A landscape with many valleys, sampled at points; each row gives a point and its height.
A ball rolls from a point to the lowest of its 2 nearest points, and stops where none of them is lower. Distance is the straight distance between rows; heights are no part of it.
<151> (h 4.08): [119 117 148 147 134 101 118 100 118 133 126  84 160 157 138 160  97 129
 108 126 138 102  75 141 126 115 130 118 137  56]
<859> (h 6.16): [130 118 108 114 105 156 129 140 140  99 140  88 127 165 134 154 101 123
 158 153 165 102 126 171  85 149 110 120 137  91]
<412> (h 6.66): [175 166 162 159 164  93 176 113 163 165 142 100 141 104 201 113 150  94
  77 144  70 132 131 150 187 141 112  87 149 159]
<948> (h 6.61): [ 93  98 128 116 118 129 121 132 136  97 117 154 109 136  51  77 157 115
 119 167 155 176 147  89 133 143 163 123 104 103]
<716> (h 5.78): [ 84 102 183 150 128  89 159 174 122 174 134 112 133 130 121 125 102 127
 140 133 111 120  51 124 104 122 107 168 127 124]
<539> (h 6.87): [162 105  90 121  80 154  54 169 182  58 111 108 134 145  89  78  88 164
 148 106 162 136 127 146 101 162 141  99  99  93]
<393> (h 3.92): [138 117 101 152  66 159 104 125 140  98  93 124 111 121  69 118  75 173
 211 118 167  93 109 124  76 109 128  96 126 119]
<497> (h 2.37): [175 191 106  95 142 169 159 144  76 134 123 160 133 108 179 152 189 154
 147  92 110 148 155 139 189 167 114 148 110 180]
<30> (h 4.41): [100 117 126 135 114 114 152 155 119 143 142 133 145 145 107 158 152 129
 159 144 169 141  84 128 153 185 150 127 123  33]
<163> (h 4.89): [115 107 182 165 182  88 171 124 149 154 163 112 133 137 139 113 164  58
  56 135  62 189 135 127 179  99 117 156  83 105]
<130> (h 3.14): [191 163 141  84 140 117 149 187 189 162 139 126 116 109 189 101 137  86
 102 113  96 121 173 122 144 187 110 138 133 171]
<9> (h 3.41): [181 155 141  94 157 143 134 179 141 160 126 144 105  79 169 119 153 116
 129 102 126 137 184 127 166 170 128 141 126 176]
<880> (h 3.26): [119  87 162 167 136 122  92 128 121 150 133 138  94  95 116 124  73 144
 122 104 139  52 123 121  80  76 112 137 130 192]
<312> (h 5.01): [149 110 184 168 153  74 169 131 188 156 139 104 135 149 158 104 152  29
  64 108  55 173 125 108 159 131 109 172  87 120]
<407> (h 2.75): [159 169 133  83 140  94 160 173 181 145 131 139 105 121 168 104 160 108
  78 148  71 123 142 144 148 183 113 118 149 149]
<951> (h 5.26): [142 134 179 126 138  89 174  85 102 136 126 131 200 138 188 167 167 131
 163 118 114 156 129 141 182 112  77  69 159  92]
<973> (h 3.74): [124  92 107 157 151 122 135  89 100 131 160 108 160 160 126 163  99  84
 112 123 125  96  55 137  96 117 151 148 117  42]
<147> (h 4.59): [110 144 115 149 133 119  75  87 125 115  78 118 168 115  90 107  86 192
 140 136 142 120 131  99 134  86 127  81 141 107]
<472> (h 4.80): [ 81 140 144 138 114 107 130 116  95 160 130 154 161 108 128 170 130 162
 138 123 156 121 105 112 141 122 108 119 153  99]
<638> (h 3.85): [135  93 154  63 119  89 167 184 158 114 139 157  80 156 121  76 207 100
  91 158 104 168 134 125 166 151 140 142 118  99]
<426> (h 3.17): [147 128  76 129  78 171  99 136 152  90  62 132 117 147  73 104 100 157
 198 128 141 124 143 121 104 146 127 118 135 136]
<471> (h 0.63): [166 157  89  71 146 169 117 126 116  97  92 118 123 136 131 103 152 168
 133 143 118 122 183 135 155 139 137 109 129 155]
<398> (h 5.18): [143 125 161 129 138  70 169 159 185 162 143 119 116 133 146 119 155  56
  94 145  80 175 121 133 144 152  98 150 139 126]
<751> (h 2.45): [164 142  68  94  84 184 100 122 126  74  98 145  94 147  94 110 135 163
 181 116 153  98 177 134  94 152 140 129 128 143]
<565> (h 1.69): [156 183  95  88 133 193 131 116 105 125 103 153 116  96 147 131 170 182
 138 122 127 121 186 136 160 159 145 141 131 180]
<375> (h 2.90): [ 93 109 105 164  85 144 148 148 127 130 131 144 105 131  68 116  99 116
 174 141 138 126  42  95  59 110 167 137 103 129]
<410> (h 3.71): [126 168 113 114 138 163 105  81  99 130 129 122 125 101 134 154 125 172
 111 136 155 108 182 140 132 116 140 105 144 131]
<594> (h 6.17): [ 98 117 107 154  76 122 126 114 158 110  70 137 148 139  42  77 118 141
 152 156 138 168 107  92 102 128 139 107 125 105]
<571> (h 6.32): [143 148 142 108 100 161 123 105 110 108 104  79 172 162 163 172 109 135
 163 120 162 112 139 172 112 140  97 112 136  98]
<255> (h 6.28): [130 117 177 136 122 139 132  76 104 139 117  94 157 117 162 174 121 112
 113 135 143 102 129 158  80  89  80 124 144 116]
<266> (h 6.44): [128 145 160 163 136 120 148  67 143 134 124 107 160 138 154 199 129  95
 122 156 129 118 126 155 106 126 111 127 167  99]
<521> (h 3.04): [187 152 102  96 135 156  93 128 146  88 136 155  59 113 126  83 136 117
 112 113 111 102 196 126 100 140 141 127 142 218]
<476> (h 5.96): [106 108 182 180 169 100 140 112 153 180 146 137 165 113 159 151 117  60
  67 126 101 126  83 114 119  99 103 170 129 121]
<669> (h 4.09): [126 114 143  82 126  97 159 201 167 141 140 151 117 131 117 109 185 129
 131 167 128 161 142 134 167 172 121 137 132 115]
<656> (h 6.01): [149 129 125  98 108 141 111 131 122  95 170  93  75 155 146 157 112 121
 158 133 150  83 148 176  86 137 124 132 144 140]
<654> (h 3.40): [106  86  96 157 149 130 115 104 115 115 179 104 116 128  97 166 103 107
 114 129 165 102  88 120  82 112 154 134 111  75]
<641> (h 1.73): [132 151  99  93 171 136 104 119 133  90 124 127 103 142 124  70 149 128
 104 169 121 136 182 116 138 120 144  91 132 174]
<420> (h 6.52): [123 135 156 154 174 115 141  89 135 140 143 112 136 114 160 156 144  72
  82 164 128 128 136 142 131 122 126 111 155 126]
<223> (h 2.88): [171 195 122 107 139 162 166 124 109 151 131 120 115  96 202 154 166 119
 121 103  98 124 167 158 149 148  94 154 117 196]
<89> (h 4.26): [113 112 135 103 116  92 168 170 141 151 149 155 135 150 111 161 183 131
 146 148 144 155 120 143 169 181 121 122 139  68]
<537> (h 5.06): [109 137 126 124 146 126  88  98 124 131  84 118 147 121 112 113  88 179
 145 134 113 109 148 125 121  75 138 102 152 172]
<668> (h 4.54): [ 97 119 180 139 163  80 144 102 100 150 136 106 156 142 139 116 136 133
  64 141  88 163 110 132 188  77 133 107 110  82]
<891> (h 1.38): [167 157  86  82 132 186 139 143  97  97  84 152 178 166 162 140 185 174
 162 125 133 156 161 140 185 180 141 143 109 133]
<364> (h 5.36): [157 136 159 107 148 107 168 123  98 142 114 105 158 136 170 142 167 137
 137 142 135 161 150 168 194 159 111  67 149 112]
<623> (h 3.53): [120 131 109 180  69 130 127 142 130 118 102 125 125 125  78 111  82 156
 189 124 165  88  51 102  52  95 160  94  97 114]
<331> (h 3.30): [143 183 129 108 143 171 146  96  97 151 145 118 132  91 188 150 139 150
 103 116 113 119 194 152 136 124 115 116 137 180]
<358> (h 5.23): [ 98 114 114 161 119 107 131 108 130 132 165 139 119 154 136 165  89 101
 116 137 110  76  53 146  60  98 117 168 133 135]
<986> (h 4.27): [136  71  67 193 110 123 108  92 124 116 188 168  78 108  60 129  94 101
 154 102 148  85  72  70  72  58 160 147 110 167]
<595> (h 6.18): [132 119  97 183 125 141 106  89 143 103  88 153 114 136  44  79 105 128
 142 152 140 152 146  88 115 112 143  91 151 123]
<818> (h 4.14): [124 143 115 124 114 136  85 111 109 113  96 122 157 115 105 129 110 187
 129 119 165 129 147 127 158 131 151  91 134  89]
<908> (h 3.16): [137 162 107  69 153  95 156 154 157 133 132 139  93 140 132  71 183 135
  73 176  92 145 131 135 181 149 137 101 141 133]
<173> (h 6.43): [ 86  87 173 139 145 118 132 133 125 132 127 128 104 111  62  73 155 122
 104 154 128 192 152  90 164  96 156 122  99 120]
<392> (h 4.99): [109 100 101 168  98 112 131 130 144 116 202 130  85 143 125 170  83 105
 143 138 150  71  80 129  48  90 129 159 127 155]
<649> (h 6.11): [ 91 102 190 143 155 118 128 102 125 177 139 115 160 119 163 137 123 106
  94 139 126 108  92 138 103  72  79 126 134 127]
<181> (h 6.59): [125 149 177 141 160 100 145 121 139 172 144 115 154 101 183 136 124 112
  88 134 111 128 146 141 158 125 101 114 151 160]
<311> (h 3.89): [159 146 165 114 132 122 150 172 138 175 141 147 156 101 179 160 145 133
 167  74 107 148 150 147 170 142  62 134 145 148]
<129> (h 1.99): [159 197 106  90 114 171 141 139  51  89 105 156 150 141 173 181 163 169
 180  88 136 139 132 143 175 178 147 167  99 144]
<543> (h 5.80): [ 96  82 146 157 166 110 137 138 140 154 156 125 124 134 140 111 116  43
  69 127  94 162 102  98 116 120 123 192 104 115]
<793> (h 6.69): [144 122  97 123  81 161  80 162 152  85  95  88 164 161 128 111  77 179
 154  92 152 116 108 148  86 161 120 110 102  98]
<90> (h 5.86): [101 107  77 138  97 121 109 125 166  93  93 120 124 172  63 100 100 141
 134 142 130 143  91 102  75 129 151 118 127 126]
<299> (h 6.00): [ 79  54 111 141 161 130 134 113 107 140 175 136 107 140 114  72 129  46
  94 116  85 180 128  85 124 110 146 183  88 121]
<734> (h 4.38): [112 130 171 142 146  85 139  73 109 151 125  98 186 154 161 140 142 123
  92 143 120 138  97 141 175 112 124 100 137  56]
<122> (h 6.75): [ 80 103  92 119 122 113 130 120 129 118 122 142 141 129  57  98 158 131
 112 143 127 193 114  91 146 141 171 132  91  50]
<664> (h 6.02): [ 80 117 151 134 117 117 145 176 103 147 136 100 132 143 120 135 101 150
 176 135 151 114  71 133 101 129 121 136 139 106]
<144> (h 4.19): [151 123 153 140 124 143  81 114 116 140 130 127  99  99 153 138  68 168
 118  75 113  57 148 140  82  69  94 156 123 206]
<63> (h 2.11): [117  86 148 160 132 132  89 146 136 123 144 127  59  90  87 131  97 125
 137 122 170  84 123 107  89 102 149 125 143 170]
<821> (h 3.65): [160 137 161  99 170 123 152 187 130 163 133 145 130  88 183 127 175 145
 142  97 118 173 173 150 197 156  96 114 111 169]
<566> (h 2.93): [122  85 123 141 117 137 102 122 121 117 170 125  80 116  90 152 109 129
 136 121 183  83  97 114  80  92 165 120 121 113]
<927> (h 4.67): [115  75 101 180  91 139 134  85 139 127 214 162  85 105  93 162  97 109
 125  99 139  69  57 112  33  70 146 157 100 168]
<588> (h 3.64): [126  99  85 192 104 124 131 121 126 118 122 164  77 115  50 105  86 102
 149 135 119 109  74  76  95  84 162 128 136 145]
<796> (h 2.34): [153 190 104  78 104 159 143 127 113 127 121 148 124 129 160 151 176 152
 147 139 135 107 180 170 142 178 124 129 160 133]
<1003> (h 5.55): [118 144 143 140 121 117 121 147 161 150 168 135  81 101 148 158 105  85
  85 133 138 111 147 131 100 135 128 148 160 166]
<493> (h 3.54): [129 122 139  64 133  99 138 165 139  95 112 170  83 156 104  66 177 118
  76 179 114 140 148 113 151 153 159 113 140 110]
<892> (h 5.53): [ 97 119  98 129 138 105 104 127 141 120 109 144  95 133  83 110 108 134
 124 150 122 118 117 106 113 111 160 134 147 144]
<913> (h 5.02): [ 98 154 131 138  82  91 123 109 106 140 123 140 217 127 148 176 104 143
 124 105 146 140 100 114 138 166 109 100 160  61]
<628> (h 2.35): [160 136 109  92 167 124 102 139 160 100 158 131  87 126 155  90 128 102
  82 149 110 115 161 126 115 126 143  95 143 190]
<930> (h 5.44): [140 126 176  92 146 148 150 148  96 150 126 103 137 126 171 148 164 134
 166 126 151 133 166 182 174 151 101 122 133 136]
<238> (h 1.70): [143 130 125 126  94 179 127 162  81 112  73 146 199 148 134 146 148 201
 207  82 158 152 136 122 175 169 114 153  92 115]
<512> (h 5.35): [119 135 140 125 158  99 134 164 170 156 153 145 109 105 139 138 137  73
  88 141 115 151 145 106 131 141 128 155 150 149]
<699> (h 5.79): [143 152 147 115 125 126 124 132 137 150 165 115  83 118 155 144  99 121
 123 121 119  69 160 163 105 133 117 152 144 174]
<16> (h 5.52): [ 77 106 141 161 126 100 151 145 139 158 144 131 140 154 135 122  97  89
 115 134  79 123  39 127  83 118 122 184 115 125]
<478> (h 6.23): [ 68  74 125 152 149  92 144 138 111 144 135 141 107 118  73  80 141  98
 106 133 100 192 113  79 137 105 159 169  90 107]
<819> (h 5.16): [131 150 149 119  93  94 138  97 117 128 120 128 230 142 174 173 133 135
 144 103 128 159 129 123 183 148  91  79 154  73]
<838> (h 5.84): [147 124  84 130 123 126  85 111 152  70 116 152  76 137  55  91 112 119
 134 141 140 125 144  90 100 117 154 105 160 154]
<293> (h 4.73): [ 87 105 136 147 165  81 158 104 108 137 142 112 128 137 127 103 154  96
  58 134  78 196 120 127 185  88 142 168  90  78]
<616> (h 4.57): [ 71 139 100 152 100 121 151 134 104 157 153 154 148 114 114 178 121 143
 154 124 158 131  73  97 117 154 159 134 137  53]
<274> (h 3.08): [177 137  75  99 108 160  94 106 124  75 125 135  71 126 106 131 127 150
 152 109 143  85 190 135  97 111 128 139 132 192]
<904> (h 6.49): [156 144 104 108 104 161  67 112 126  98 107  77 178 154 161 147  80 177
 162  91 151 109 139 170 114 131 112 114 123  94]
<10> (h 0.51): [135 156 102 105 138 200 115 132  81  96  64 131 169 138 130 132 149 178
 174 106 142 163 166 134 162 146 135 144  97 140]
<701> (h 4.84): [127 156 133 127 153 143  88  98 104 128 106 125 122 105 157 123  93 177
 117 114 110  80 144 140 130  69 130 121 131 205]
<131> (h 1.77): [151 145  88 140 100 195  88 131 124 100  55 119 190 125 116 106 111 192
 175 100 160 164 162 125 152 155 134 115 112 119]
<159> (h 5.57): [129 115 164 101 162 184 123 148  88 135 112 103 124  90 146 134 138 140
 165 117 154 130 160 148 153 124 125 135 113 160]

Call two points neighbours if one is among the 2 nearest of the other. Go from one point of each pair to the other, from neighbour to neighbour, staying as low as possible. Name the highest point that can't be avoided.
<10> and <63> | <537>
<751> and <471> | <274>
<375> and <751> | <393>

Where does a ball stop that starts at each point below?
<716> | <375>
<664> | <407>
<699> | <63>
<930> | <407>
<181> | <543>
<668> | <63>
